Points, in no order, along strands that fork, close into loops and pass close to each other.
Two points are linked if the straight distance between their rows is under 29.7. Some points are linked to none.
J_125: [  0   0  11  17   6   2   3   0 -28 -19   7  -7  -8   3   2   0  18   4
   6  -7   5  -4]
J_851: [  2   6   4  -4  -1   7 -12  -3  17  12   1  10  -4   0   2   1 -17  -5
  -4  -5  14   7]
J_358: [ 13  -8  16   8   0  -4   5 -20  -9 -21  -3   1  15   7   2  -3  14  -3
  -4   1  -3   2]
J_106: [ -9   1  -4 -12  15 -10  -3 -12  18  12 -10   1   3 -11  11  -4 -13  -5
   9  -2  -3 -18]
J_576: [ -2  -4   3 -20 -21   9  -2  -9 -19  -8   4 -22  -9   3   8   6 -15  -7
 -15  -2  -2   1]
J_892: [ -8 -11  -8 -11   9  -8  13 -10  22  -5  -9  10  13  -6   0  -7  -2  18
  19  -1  -5   2]
J_95: [ -2  -2  -8 -12  -7  19  -2   9  -5  -3  -1 -11 -19   8   1   2 -26   1
  -1   6   2 -11]
J_449: [-18   5  -1   5  15  -6 -10  17  12  22  -4   4  14  -5   7   2   1  -2
   2   5  -9 -10]
J_563: [  3 -12 -18  -3  -7  10   8  -5 -17 -10   0 -11  -4  -5   2  -7  -1   9
   9   1   2  -2]
J_292: [  9  10  -6   1 -10 -15  -8  -9  20  15  -3   0   5  -4  19  10  -2 -16
  -4  -8   7   6]
J_284: [-14  -1  -2  -3   5  16  -7  18   7   3   4  11   0   9 -12  -2  -7   8
   3   3   4   3]
J_544: [  1   5 -24   9  -1   5  10  18   2  11   2   9   1  -1  -8   4   9  17
   9   7  -4  13]
J_490: [ 10   2  -1  -9  -2   1  -8 -13  11  13  -4   2  -7 -10   5   2 -21  -8
  -5  -6  10  -1]
J_658: [-11   1  17 -11   8   5 -13  -4  20   2   4  17   0   6  -9   5 -15   1
   1  -7   6  15]
J_503: [ -5   4  14  24  11 -18   3  12 -15  -3  -2  -1  13  -1  14  11  22   6
   5  -5 -10 -12]
J_719: [  0 -10   5   2  11  18  -5   4  13 -13   1  10  15  13 -13  -4   0  -2
  -6  16  -8  15]
J_659: [ -2  16 -22  -4   0  14   7  40   7   6   0   6 -22   2 -20   3   3   2
   0   7 -11  -3]
J_348: [  1   3  17  24   2   0 -10  14  -8   1   9   3  14   1   7   0  12  -9
 -17  -1   3  11]
J_552: [ 19   7  -3  -9 -21 -15  -1 -19  10   9  -5  -8  -2 -14   7  15 -15  -3
 -16 -15   2   8]
J_791: [  3   5   3 -10   9  10  -3  18   3   5   2  -4 -29   5 -13  -5 -30 -11
   3  14   4 -14]
J_378: [ -2  -7   0 -14   5   9  -2  -6   9   4  -6  10  -6  -6  -4  -3 -22   9
  10  -4   3  -7]
J_27: [ -2   6   6   0  -6  15  -5   4  15  -9   5   8   9  21  -3   0 -15  -6
 -16   7   8  13]
J_190: [  7  -2   6 -15   1  15  -7  -1   6   4   1   0 -22  -4  -1   2 -35   0
   1  -3   2  -8]
J_795: [  2  11 -22  -6   1  12  10  31   6   2   1   0 -33   8 -19   3  -8   3
   8  16  -8  -6]
J_703: [ 12 -10  -1   2  -7   6   5  -7  -7 -18  -5   3  18  15  -4   0   9   2
   0  15  -3   7]
J_665: [  5   1   1  -6  -7 -20   3 -28   3   2  -9  -7  12 -12  17   1  -2  -3
  -9  -9  -2 -11]
J_657: [ 12   2  -2 -14 -16   5  -3 -17  -3  -4   2 -14  -7 -11   0   9 -23  -1
 -25 -17  -2  11]
J_155: [ -7  -5   6 -16   3  13 -12 -15  16  -9   9   5 -14   3  -8  -3 -24   6
  -5  -8   3   8]
J_680: [ -2   2  -5   1  10  12 -12   3  -5   9   6  -6 -16  -6  -2 -12  -5 -17
  -4   3   9  -3]
J_910: [ -2   0   0   1 -16   2   7  10 -29  -7   7  -8  -5  11  -4   1  21   5
  10   6   1  -1]
J_693: [  2  -2  -2   6  -2 -15  10  -7 -14   0 -10  -4  11  -2  13   0  15   5
  16   0  -2 -14]
J_663: [  3   6   0   5   0  -9 -12  -9  20  13  -2   7  12  -1  13   3  -1 -10
  -8  -6   7   9]
J_192: [  4  -8  12  -5 -10  -8  15  -5 -29  -5   3  -7  -2   0   3   3  16   9
  18  -5   1  -6]
J_768: [ -2  -5 -20  -8 -12  17   5  12  -8  -5   0 -11 -15   9  -1   3 -16   9
   7  11   1  -7]
J_199: [ -6  -9   3  -1  16 -11   7 -15  26 -10  -7   7  25  -1   6 -10   6   6
   3   3 -15  -2]
J_879: [  3  -6 -19  12   6   2  18   2  -6  -4   3  -1  -6 -14   1 -16  13  12
  18  -1   3   5]
J_692: [  1   3 -14  -3  11  10  -3  19  -6   4  -1  -8 -23  -3 -18 -11  -1 -10
   0  15  -3 -14]
J_10: [ 19   1   3   7 -12  -9  -5 -21   4  -9   7  -5  -4  -7   7   1  10 -11
 -11 -16   9  17]
J_827: [ -6   1  13  -2 -17   3   2   7 -25  -5  11  -8   2  17  -3   1  17  -4
  -2   5   4   0]
J_83: [ 17   3  11 -12 -27 -24   3 -24   3   5   4  -9   6  -6   4  14   5  -5
 -14 -12   0  12]
J_453: [  7   6   7  -3   1  -8 -10 -15  38   5   1  14   8   6  -3   8 -12   0
 -11  -4   0  17]
J_717: [ 12   1  -1 -10 -21   1  -4 -21   3 -12   8 -16  -6   0  -2   7 -14  -3
 -29  -9  -1  17]
J_353: [ -7  12   4   6   0 -18  -7  -9   0   4   1  -8  19   6  25   9  10 -11
  -1   1  -6  -9]
J_124: [ 14   5   4  -9 -23 -25   7 -27   3   5  -3 -14   7 -15   2  13  -7   1
 -22 -14  -6   8]
J_74: [  6  -8  -3  -5 -11  -7   9 -11 -18  -2 -10  -3  10  -5   8   0   6   5
  10  -2   2 -10]
J_221: [ 22   2   9   3  -9  -7   2 -28  14  -7  -4   2  11   6  -9   6   4 -12
 -21   9  -7  13]
J_165: [  8  -8 -19   7  -1  -3  17  -5   3  -4  -4   6  11   0   1  -4   5  17
  15   7   2  13]
J_8: [ 17   4   4  13  -8 -15  -7  -7  17   0   2   2  13   1  12   7  15 -16
  -9  -8   4  22]
J_621: [ 11  -2   3   0   0 -11   0 -31  19  -3  -5   4  13  -6  -3  -5  -4   3
 -18  -4  -1   6]
J_443: [ -2   3  10  14   2   4  -6  -1 -27  -7   9 -10 -11   3   5  -4  14  -8
  -2  -6   6  -6]
J_13: [  5   2   4  -7   3  -7  -7 -24  30   3   0  10   6  -4  -5   0 -11   3
 -12  -9   2  11]
J_695: [ 16   2  21 -10 -23 -18   1 -22  -2  -3   8  -4   7   6   4  10  11 -10
 -13  -5   4  15]
J_450: [  2  -2  -5   4  -2   8 -16 -13  12  -7  15  -9  -8   6   6  -7  -1 -13
 -17  -6   9  19]
J_511: [  7  -1 -11   3  13   4  -1   8 -12   8  -6  -2 -12 -10 -10 -11   1  -9
   6   9   2 -16]
J_603: [ -8  -6  -3  11   5  12 -10  -4 -10 -12  10  -7  -4   7   1 -13   8  -2
  -7   1   3   0]
J_921: [  4   9 -18   2 -10   0   9  22  -6  15 -11   6   0   4  -6   9   5   6
  12  12   0  -8]
J_519: [ -5 -11 -14  -3  -9  15  -1   1  -1 -19   4 -10   0  23  -2  -1  -5   8
  -3  14  -1   4]
J_527: [ -3   9   1   5   5  -6 -12   6  13  22  -4   6   9  -2  13   3  -5 -13
  -4   1   6  -2]
J_935: [  4  -9  -2 -14 -17   9  -1 -14 -14 -12   0 -11   3   3   1   2 -11   3
 -11  -1   1   0]
J_188: [  1  -5  -3 -13 -16   8  -6 -18   2 -15   6 -21  -6  10   4   6 -20   0
 -28  -2  -4   9]
J_783: [ -8  -4  -8   7   4  15  -5  17   0  -3   5   5   8  10 -10  -6   7   8
  -1   7   0   6]
J_554: [  1  -6  28   2   5 -19  17 -10 -15 -14   0  -2   4   5   9   9  18  11
  18 -10   3  -9]
J_932: [  6 -13   2  -7 -16   4   7  -9 -23 -20   5 -10   5  11   0   0  11   7
   3   5  -2   4]
J_849: [  7  -1   0   3   1   8  -8 -11 -13   4   2  -7  -9 -11   6  -9  -4 -15
  -6  -4  10  -3]
J_870: [ -3  13 -11  -7   4   7   7  43  12  12  -2  15 -17  -6 -25   8   2   3
   4   6 -15   0]
J_589: [-18 -10 -17  -2  -1  15  -2   9  12 -13   7  -8  -9  24  -4  -2  -8  14
   2  13  -4   5]
J_715: [  6   7   7   0 -20   3  -3  -5  -1  -5   5   0   9  15   4   3  -1 -15
 -17   2  14  14]
J_352: [ -4  -8   3  -4  11   8  -8 -17  10  -7   7   6   4  -3  -6 -13  -2   0
  -4  -6   6   9]
J_818: [  3   5 -13   8 -15   3  11  15 -21  -3   5  -2  -1   7  -5   4  22  10
   7   8  -1   6]
J_488: [-19  10   3  -3   9  16 -12  19  11   9  10   2 -17   5  -9  -4 -15 -13
  -6   1   8   4]
J_225: [ -4  -7   6 -22   7  -3   3 -13  15   2 -10  10  -6 -14  -5   1 -25  12
  13 -11  -3  -9]
J_533: [  7  -4   6   6   1   1  -6  -9   3  -5  -3   8  22  10   2  -2   4  -4
 -12   6   2   7]
J_86: [  0  15  -2  -1  -7  11  -1  15  -1   9   3  -9 -18   7  -3  -1 -18 -25
 -11   7  16  -5]
J_261: [  2  -2   7 -18   0  12  -9 -13  12   0   6   1 -18  -6  -3   3 -31   6
  -6 -13   0   2]
J_852: [-12 -11 -19  -5   6  16  -3   2  -2  -6   6 -11 -15   5  -3 -12  -4   6
   6   4  -1  -3]
J_536: [-11  -7   3  16  18   0  -6  20  -1   8   3   8  12 -13  -6  -8  16   8
   1  -2  -9   0]
J_131: [ -3  -1  18  -4 -15   2  -3  -6 -19 -11  14 -11  -1  17   3  -1  12 -10
  -9   1   6   7]
J_967: [ -1   5  10  -4  -6 -25   7 -26  -5  -3  -3 -13  10  -5  25   4   7  -6
   2  -8  -5 -17]
J_406: [ -5 -12  -3   1   9  12  -6 -15   1 -15   9  -5  -2  -2   0 -19   1   1
  -6  -4   3   3]
J_724: [  1  -2 -15  15   2   5   3  19  -4   1   3   6  11   1  -9  -3  17  13
   5   7  -6   9]
J_57: [-20  -7   1  -7  16  -5   0   6  13   3  -6  14  12  -1 -10   3   1  12
  21  -1  -4   8]
J_243: [ -3   5   3  -9   9   8  -3  18   7  13  -5  12 -14   2 -13   2 -18   2
  15   7   3 -12]
J_588: [ -7  -1   1  -8  -3  17 -12  -6  14  -8   9  -2 -11  14   1  -1 -21   0
 -12   0   7   5]
J_551: [ -6  -1  -5  -2   8  -8  -3 -10  10   9 -10   4  14  -3  12  -2  -4   1
   6   1  -1 -14]
J_835: [-23  -4   1 -15  13  12  -6   6   2  -4   3   2 -24   0 -16  -1 -13   3
  21  -2   0   2]
J_821: [  0  -6   3  19  11  -2   1   1 -11  -7  -4   6  11  -2   5  -9  16   5
   5  -5   1  -4]
J_770: [ -7   2   3  16  10   5 -10  24  -5  14   0   7   8 -10  -5  -6  11   0
  -7   0  -5  -4]
J_105: [  2  -2  12 -19   7   9  -5  -1   6   5  -2   8 -21  -5  -8   2 -31   2
  15  -3   1  -9]
J_31: [ -2   3  -3  -4 -12  13  -5   5  -9   1   0   0  -1  10   0   1 -10  -4
  -6   5  12  -6]
J_465: [  7 -13  25 -13 -10 -10  13 -16 -23 -12   6  -6   5   1   4   2  14   9
   9  -8  -2  -3]
J_297: [-17  12   0 -10   8   8   3  32   4   3   2  10 -28   2 -26   9  -5   5
  21   3 -10   4]
J_134: [-18  -3   6 -14  12   3  -3   1   4  -2  -5  13 -11  -6 -16   2 -10   6
  26  -7   3   3]
J_532: [  9  -4  18 -10 -14 -14   6 -25 -17  -1   1  -9   3 -10  11   3   5  -4
  -5 -14   1  -2]
J_206: [ -2  -4 -11  17   3   3   4  31   2   2   8   9   6 -10 -13   1  21  18
  -4   4 -18  15]
J_283: [ 19   1   4   1 -11 -11  -2 -28  13  -6  -1   0   9  -1  -3   3   0  -5
 -21  -3   2  13]
J_224: [  4  15  -2  -2 -15   8  -2  10   6   9   4  -2  -7   5   6   3 -15 -21
 -10  -2  21   6]
J_933: [ -1   3   7  -3 -19   3  -6  -8 -11  -9  14 -18  -8  13  10   2   3 -16
 -15  -2   9  11]
J_462: [-14  -5 -24   4   8  12   0  11  -1  -4   8 -10 -18   1  -7 -11   8   8
   9   5  -5   1]
J_259: [  5   8 -15  16  -9  -9  14  16 -15   6  -1   4   6   0   0   9  26  13
   9   6  -7   7]
J_759: [  6   5  14  10   2 -26  10 -32  12 -17  -4  -6  15  -3  16  -4  12  -2
 -12  -7  -9  -6]
J_843: [ 12   4  17  -5 -20  -5   0 -15  -1  -7   3   1  14  16   0   7   7 -13
 -16   5   5  14]
J_228: [ -9   6  -2  14  10 -11  -8  12  -2  16  -5  -1  16  -5  13   2  11  -4
   0   4  -8 -14]
J_241: [ 10 -10 -15   5  -3   6  11  -1   0 -12  -2   7  15   9  -5  -1   7  11
  10  15  -1  13]
J_69: [  5  -8 -23  -7  -9  13   9   4 -13  -2  -2 -12 -12  -4  -1   0 -11  10
  12   8   0   0]
J_762: [ -1  -8 -10  -5 -18  10   4   0 -16 -17   4 -12   3  17  -2   2   4   8
   2  12   1   5]
J_405: [  3  -2   5   3   8  -7  -6 -16  19  -1  -6  10  25   7   5  -1   2  -2
  -9   6  -5   4]
J_874: [-10   6  -4   8  10 -13  -6  -5   4   6  -3  -4  20  -1  21  -1   7  -4
   2   0  -7 -16]
J_918: [ -6   4  17 -14   5  -3 -12 -14  24   6   1  16 -10  -2  -5   8 -19   1
   5 -13   6  11]
J_254: [ -6  -3   6   3   3  19  -4  12  14 -11   6   7  12  22  -9  -2 -10  -4
 -13  15   0  13]
J_360: [-13  -1  11  -6   8  10 -10   9  15   5   0  18   7   9  -8   4 -13   6
   5   1   3   7]
J_395: [ 11   9 -13  14   7   1   4  25 -16   5  -4   0 -15 -10 -11  -3  24  -5
   0   4 -11 -12]
J_577: [ -2  -8   6 -17   6  -4   4 -23  21  -6  -8  10   3 -11 -10  -4 -18  16
  -1 -11  -3  -2]
J_338: [ 10  -6 -15   2 -11   0  15   2 -26  -3  -1  -9  -8  -9   0  -2  11   7
  16   4   1  -4]
J_792: [  9   0  -1 -15  -4  12  -4 -14   6  -2   1  -8 -13 -13   0   4 -33   6
 -18 -16  -5   3]
J_91: [ -4  -6   9   1  15   0 -11 -13  17   0   5  13  12  -6  -4 -10   1  -5
  -5  -7   5  15]
J_761: [ -2   8   4  19   5   4  -6  28 -15   9   0   2   0  -8  -5  -2  19  -5
 -12  -2  -7 -10]
J_234: [ -9  -3 -15   3  16   5   3  14  -1   8   1   6  -7 -14 -14 -10  12   7
  16  -2  -4   3]
J_988: [  5  -2  10   8   7 -17  13 -26  13 -18 -10  -1  16  -7  14 -14  10   4
  -7  -6  -5  -9]
J_833: [ 19   6   6  15   1 -21  -3 -20  20  -6   0   1  15  -1  12   5  15 -12
 -14  -4  -5  16]
J_968: [ 16   6  -3  -6 -19 -14  -5 -13   7  12  -2  -5  -2  -9  12  10  -2 -15
  -6 -11  11   8]
J_553: [ -3   3 -18  -2   4   2   8  18  10  15  -4  12  -4   0  -9   6  -3  18
  21   7  -1   4]
J_506: [  7   5 -25  -4   4   8  10  20   0   9   0   1 -24  -3 -16   0  -6   6
  15  15  -1  -1]
J_885: [  9   0  13   0  -3  -9   3  -8 -27   6  -4  -7  -5  -8   7   0   8 -12
   8  -3   6 -15]
J_951: [-18  -3  -5   1  12  -4   0  23  10  13  -3  14   8  -6 -15   7   4  15
  17   3 -10   9]
J_896: [ -6   9 -14   4  -1  -4   2  24   3  19 -11   6  10   4   1   8   2   6
   9  11  -7 -13]
J_722: [ 10 -13 -10 -15 -11   6  12 -14 -10 -12 -11  -6   8 -14   2  -2 -13  14
  -4  -9  -5  -3]
J_863: [ -1  12   3   4  -9   2  -2  16 -17  13  -4  -2  -2   3  -2   0   6 -16
  -6   8   8 -11]
J_952: [  9   8 -14  20   7   0  10  18 -20  -2   0   0 -15 -10  -5  -1  28   5
   8  -4  -8  -5]
J_298: [-17  10  -7  -2   3  17   0  29   7   4   3  -5 -24  14 -11  -5 -15  -7
  -5   8   0 -13]
J_52: [  5   1   4  12  10  -1  -6  -9 -11   8  -1   0  -1 -11  10 -10   7 -12
  -1  -7  10  -8]
J_628: [  4   9 -17   0  14  -7   5  30   6  19 -11   9  -6 -10 -16   4   8  -1
   7  13 -14 -11]
J_797: [  8 -15   2 -11 -14   5   7 -20 -15 -25   2 -12   7   4  -1  -2   2   5
  -8   1  -6   5]
J_391: [  6   5  -2  -3  -3 -10  -1   0 -11  18 -14  -4   3  -2   6   5  -3 -14
   4  10   4 -20]
J_888: [-18  -8   1 -11  14   5  -1   1   9  -6  -1  13   3  -1 -17  -3  -2  12
  20  -2   0  11]
J_3: [ 11   0  -3  -5  -7   4  -8 -17  -1   4   1  -5  -8 -13   6  -3 -11 -11
 -12  -9  11   4]
J_189: [  4  -3  -1  -7  -1 -11   2 -27  10  -1 -10   3  13  -9   9  -5  -7   7
  -9  -7  -2  -8]
J_814: [  9 -14  -7 -14 -14  -2  16 -12 -19  -9 -10  -7   9 -11   6   1  -1  11
   7  -6  -1  -3]
J_39: [  6  -7  11  13   2  -7   6 -10 -16 -17  -3   3  13   5   6  -2  18   3
   4  -3   1  -3]
J_111: [ -5  -3   4  -4  15 -10  -3 -18  29  -4  -6  10  23   4   1  -1  -3   3
  -3   4 -12   2]
J_197: [-10   8  -1   4   8  14 -14  14   4  13  10  -2 -14   0  -4 -10  -6 -17
  -9   1  10   3]
J_12: [  5  -5   8 -17   0   1   0 -20  17  -6  -3   8  -2  -8  -9   2 -29  22
  -9 -13  -6  -1]
J_126: [ 16   7   3   0  -9  -3  -6 -11  31   0  -1  10   9   9  -1   8 -10  -7
 -17   0   6  20]
J_272: [ -6   1 -13  10   0  -1   4  36   8  14   4  11   5 -16 -12   7  17  17
  -4   2 -19   9]
J_649: [  5   7   0  -8   2  11  -8   8   4   8   4  -7 -25   2  -3  -3 -28 -21
  -5   7  12  -4]
J_826: [ -1   6  -7  -1  -7  10  -3  15 -11  10  -6   2  -2   5  -5   0  -3  -5
  -2   9   9 -13]
J_410: [  2  12  16   3  -9 -10   1  12 -23  16   0  -3  -3   3   1   3  14 -19
   0   5   7 -10]
J_87: [ 10  -3  -2   5   5  -5   4   1 -24   4  -8  -7  -9 -13   0  -9   7  -9
   9   4   3 -17]
J_629: [ -6  -7 -20   8  11  11   6   7  -3  -4   7   0 -10  -8  -8 -14  12  10
  14   0   0   5]
J_505: [ -7   4  -4  -7   1  17  -1  20   3   2   3  -7 -28  11  -7  -3 -24  -4
   2  11   1 -15]
J_651: [-14   4   4   6  11   5 -10  31   2  20  -1   9   2 -12 -13  -3   4  -4
  -7   1  -5  -3]
J_285: [  2  -3  27  10   4  -3   2  -7 -26 -19  10  -4  -2  13   2   6  19  -1
   3  -8   7   2]
J_341: [  2   9  18   4  -4 -16  -1  -1 -21  15  -2  -5  -1   0  11   7  15 -16
   6   0   6 -13]
J_733: [  0   6  -6  21   0 -21  15  16 -12   2  -2  -1  11  -1   9  12  28  14
  13   2 -14  -2]
J_796: [  3   1  -4  23   7  -1   5  15 -18  -4  -1   4   1  -6   0  -1  23  10
   7  -5  -4  -6]
J_269: [ 15   6  15  16   2 -26   4 -29  12 -11   0  -2  12  -1  14   4  16  -9
 -13 -10  -4   6]
J_196: [ -8  -3   0   9  -2   7  -9  -6 -18 -10  11 -20 -14   9  10  -7  10  -9
  -9   0   4  -4]
J_195: [ 10  -6   5 -10 -14  -2   1 -24 -12  -7  -2  -7   6  -9   3  -1  -6   0
 -14 -10   2   0]
J_156: [ -1 -12  -3  -2   9  -4   6 -15  14  -9  -8  11  17  -4  -1 -13   3  11
   7  -1  -2   0]
J_828: [  4 -14 -18  -4   0   5  17  -8   6  -8  -1   5   5  -8  -3  -8  -5  20
  16   2   2  12]
J_560: [  1   1  10  19  14  -7  -2  -7  -8   0  -3   4   9  -6  13  -7  13  -4
   2 -10   4  -7]
J_575: [  6   3  30  10  -1 -10  -3  -7 -17  -5  12   0   3  10   9   8  18  -8
  -3  -8   9   8]
J_939: [ 11  -3  19 -10  -8 -10   4 -17 -24   6   3 -10  -9 -13  11   3   2 -15
   1 -11   5  -5]
J_758: [ -7   6 -21   3  10  -8   6  16   8  18 -10   3   7  -4   3   6   4   8
  18  10 -10 -12]
J_300: [ -8   8  11  16  11 -21   3  -2 -13  -3  -3  -8  12   1  22   9  18  -2
  10  -5  -7 -18]
J_920: [ -3   7  19   8   5 -23   5 -16 -11  -3  -2  -9   8   0  24   7  15  -5
   8  -9  -1 -16]
J_866: [ -5  -2  -4 -10 -12  16  -8  -3   3  -8   5 -11 -13  12   7   2 -26  -2
 -13   1   4  -3]
J_80: [-14  -3  -7   9   8  -7  -1  31  11  17  -2   8  14 -12  -6   7  12  15
   4   4 -18   0]
J_690: [ -2  -1  -5   7   4 -17  17  -8  -3  -6 -12  -7   9 -11  21  -8  13   5
  17  -4  -5 -19]
J_202: [  0  -4 -10   8  11  -5   5   2  -6   9 -10   3   4 -13   3  -9   8   2
  15   0   1 -13]
J_227: [ -6 -15 -14 -13   3  17  -1  -6   3 -11   4  -7 -10  -1  -4  -8 -14  12
   6  -2  -1   0]
J_853: [ -1   1  23  26  12 -16  -1   5 -12  -7  -1   1  18   3  13  12  18  -1
  -4  -3  -4  -1]
J_636: [  8  -7   2  -2  -6   9  -4 -14  -2 -17   1   2  13  14  -3  -4   0  -1
 -11   9   0   5]
J_62: [-20   3   7  -2  15  -5 -12  12  17  21  -3  11  11  -2   2   5  -9   0
   6   0  -3  -1]
J_641: [ -2   9   0   0 -14  11  -6   5  -1   2   7  -2   0  12   4  -1 -10 -14
 -13   1  16   6]
J_970: [-10  10  -2  -4   6   3   4  37  12  18  -6  16  -8  -1 -18   9  -6   9
  13   5  -8  -7]
J_477: [ 12  -2  -3 -16  -9   9  -3  -5 -14   4  -6 -10  -9  -8   4   4 -25  -9
  -8   1   4  -8]
J_286: [ -2   9 -13  -4   9  -1   9  26  10  18  -4  14 -13  -5 -16  10  -4  11
  24   9  -7   1]
J_787: [-15  -8  -3  -9   0  17  -8   1  15 -14   7  -4 -13  23  -1  -2 -19   9
  -4   8  -2   2]
J_434: [  8  -1   0   5  -7 -11  18   5 -30   2   0  -6  -8  -5   1   4  22   7
  22  -1   0  -8]
J_90: [-11  -8   4  16  20  -6  -6   9   6   6  -1   9  22  -8   3  -6  11   6
   4   0  -9   1]
J_902: [  3   8  -1  -2   2  -4  -8   2   4  21 -10   4   0  -3   5   2 -14 -15
   0   6  10 -12]
J_335: [-10  -7 -11 -12  10  -8  12  -7  17   4 -11   5   5 -11   5  -5  -9  13
  22  -2  -3  -9]
J_673: [  2   6  24  16   3 -17  -3  -5 -11  -2   3   1  12   6  16  11  18  -8
  -3  -7   4   3]
J_847: [ -3  -3  -1  -7 -19   6  -5 -12   7 -15   8 -18  -8  19   9   4 -13  -9
 -26   3   4  11]
J_417: [-20   3  -7 -11  11  10  -2  20   4   0   5   1 -29   3 -21   2  -7   4
  20   4  -6   0]
J_143: [  5  -6  14  11   3 -19  20 -10 -11 -21  -8  -1  13   3  13   3  20  11
  15  -5  -2  -6]
J_174: [  4 -16 -12 -12  -3  10   7 -11   2 -12  -4   1   4  -8  -3  -8 -12  17
   4  -4   0   1]
J_904: [-11  11  -7  -1  10  14  -5  30   2   9   1  -2 -20   3 -18  -8  -4 -13
  -7   9  -3 -10]
J_251: [ 11  11 -25   1  -4   2  12  23  -5  14  -7   2 -15  -4 -14   4   6   3
   9  15  -4  -3]
J_609: [ 10   6   3  -2 -14   9  -5  -4  22  -8   6   6   3  17  -1   5 -16  -8
 -20   2  11  19]
J_548: [ 11  -8   8   6   4  -8   8 -24   4 -18  -8   4  16  -4   4 -12   9   2
  -8  -3  -2  -3]
J_689: [ -4  -5  21  -9 -12  -1  -1  -8 -26  -8  19 -18 -14  10   6   1  10  -6
  -1  -4   4   0]
J_880: [-15   8  -4  12  -7  12  -3  22 -14  -3   7  -8  -4  13  -3  -6  14  -6
 -14   5  -1  -4]
J_616: [ -8   5   4 -12  14  -9  -9 -13  26  17  -6   9   0  -6   8   5 -18  -4
   7  -6   1  -8]
J_491: [-18   6   9   0  12   3 -10  25  10  22  -2  14   3  -5 -11   3  -7  -3
   2   1   0   0]
J_244: [  6  -3 -10  19   5  -4  17   3 -16  -6  -3   0  -4 -11   4 -10  20  10
  17  -4   2  -3]
J_906: [ -7  -8  10  10  19  -2 -10  -2  12   3   1  12  21  -3   0  -9   6   0
  -3  -2  -4   9]
J_864: [-20  14  14  -5   9  12  -6  31   9  10   7   9 -17   4 -17   1 -16 -10
   0   0   3   1]
J_694: [  7   4   9  21  -1  -7 -12   3   6   6   6   3  15   0  15   3  11 -15
 -12  -5   6  18]

How many points has the smallest loop of links through each point below? Write 0 if it is on no loop.
J_410 | 17
J_939 | 20
J_443 | 0
J_3 | 0
J_553 | 0

A tip is a point with one link. Name the tips that can be reached along the links from each point below, in the order of the rows.
J_27 | J_719, J_353, J_221, J_761, J_616
J_286 | J_297, J_918, J_758
J_224 | J_576, J_465, J_391, J_12, J_847
J_827 | J_933, J_733, J_689

A piece is all that can be reached along the links. How many separate loops has the piece of each point below (a circle has one, a figure eight two, a Y none), and how many tips (points with one link)?
J_651 | loops 0, tips 5
J_174 | loops 0, tips 8
J_588 | loops 2, tips 5
J_724 | loops 0, tips 3
J_827 | loops 0, tips 3
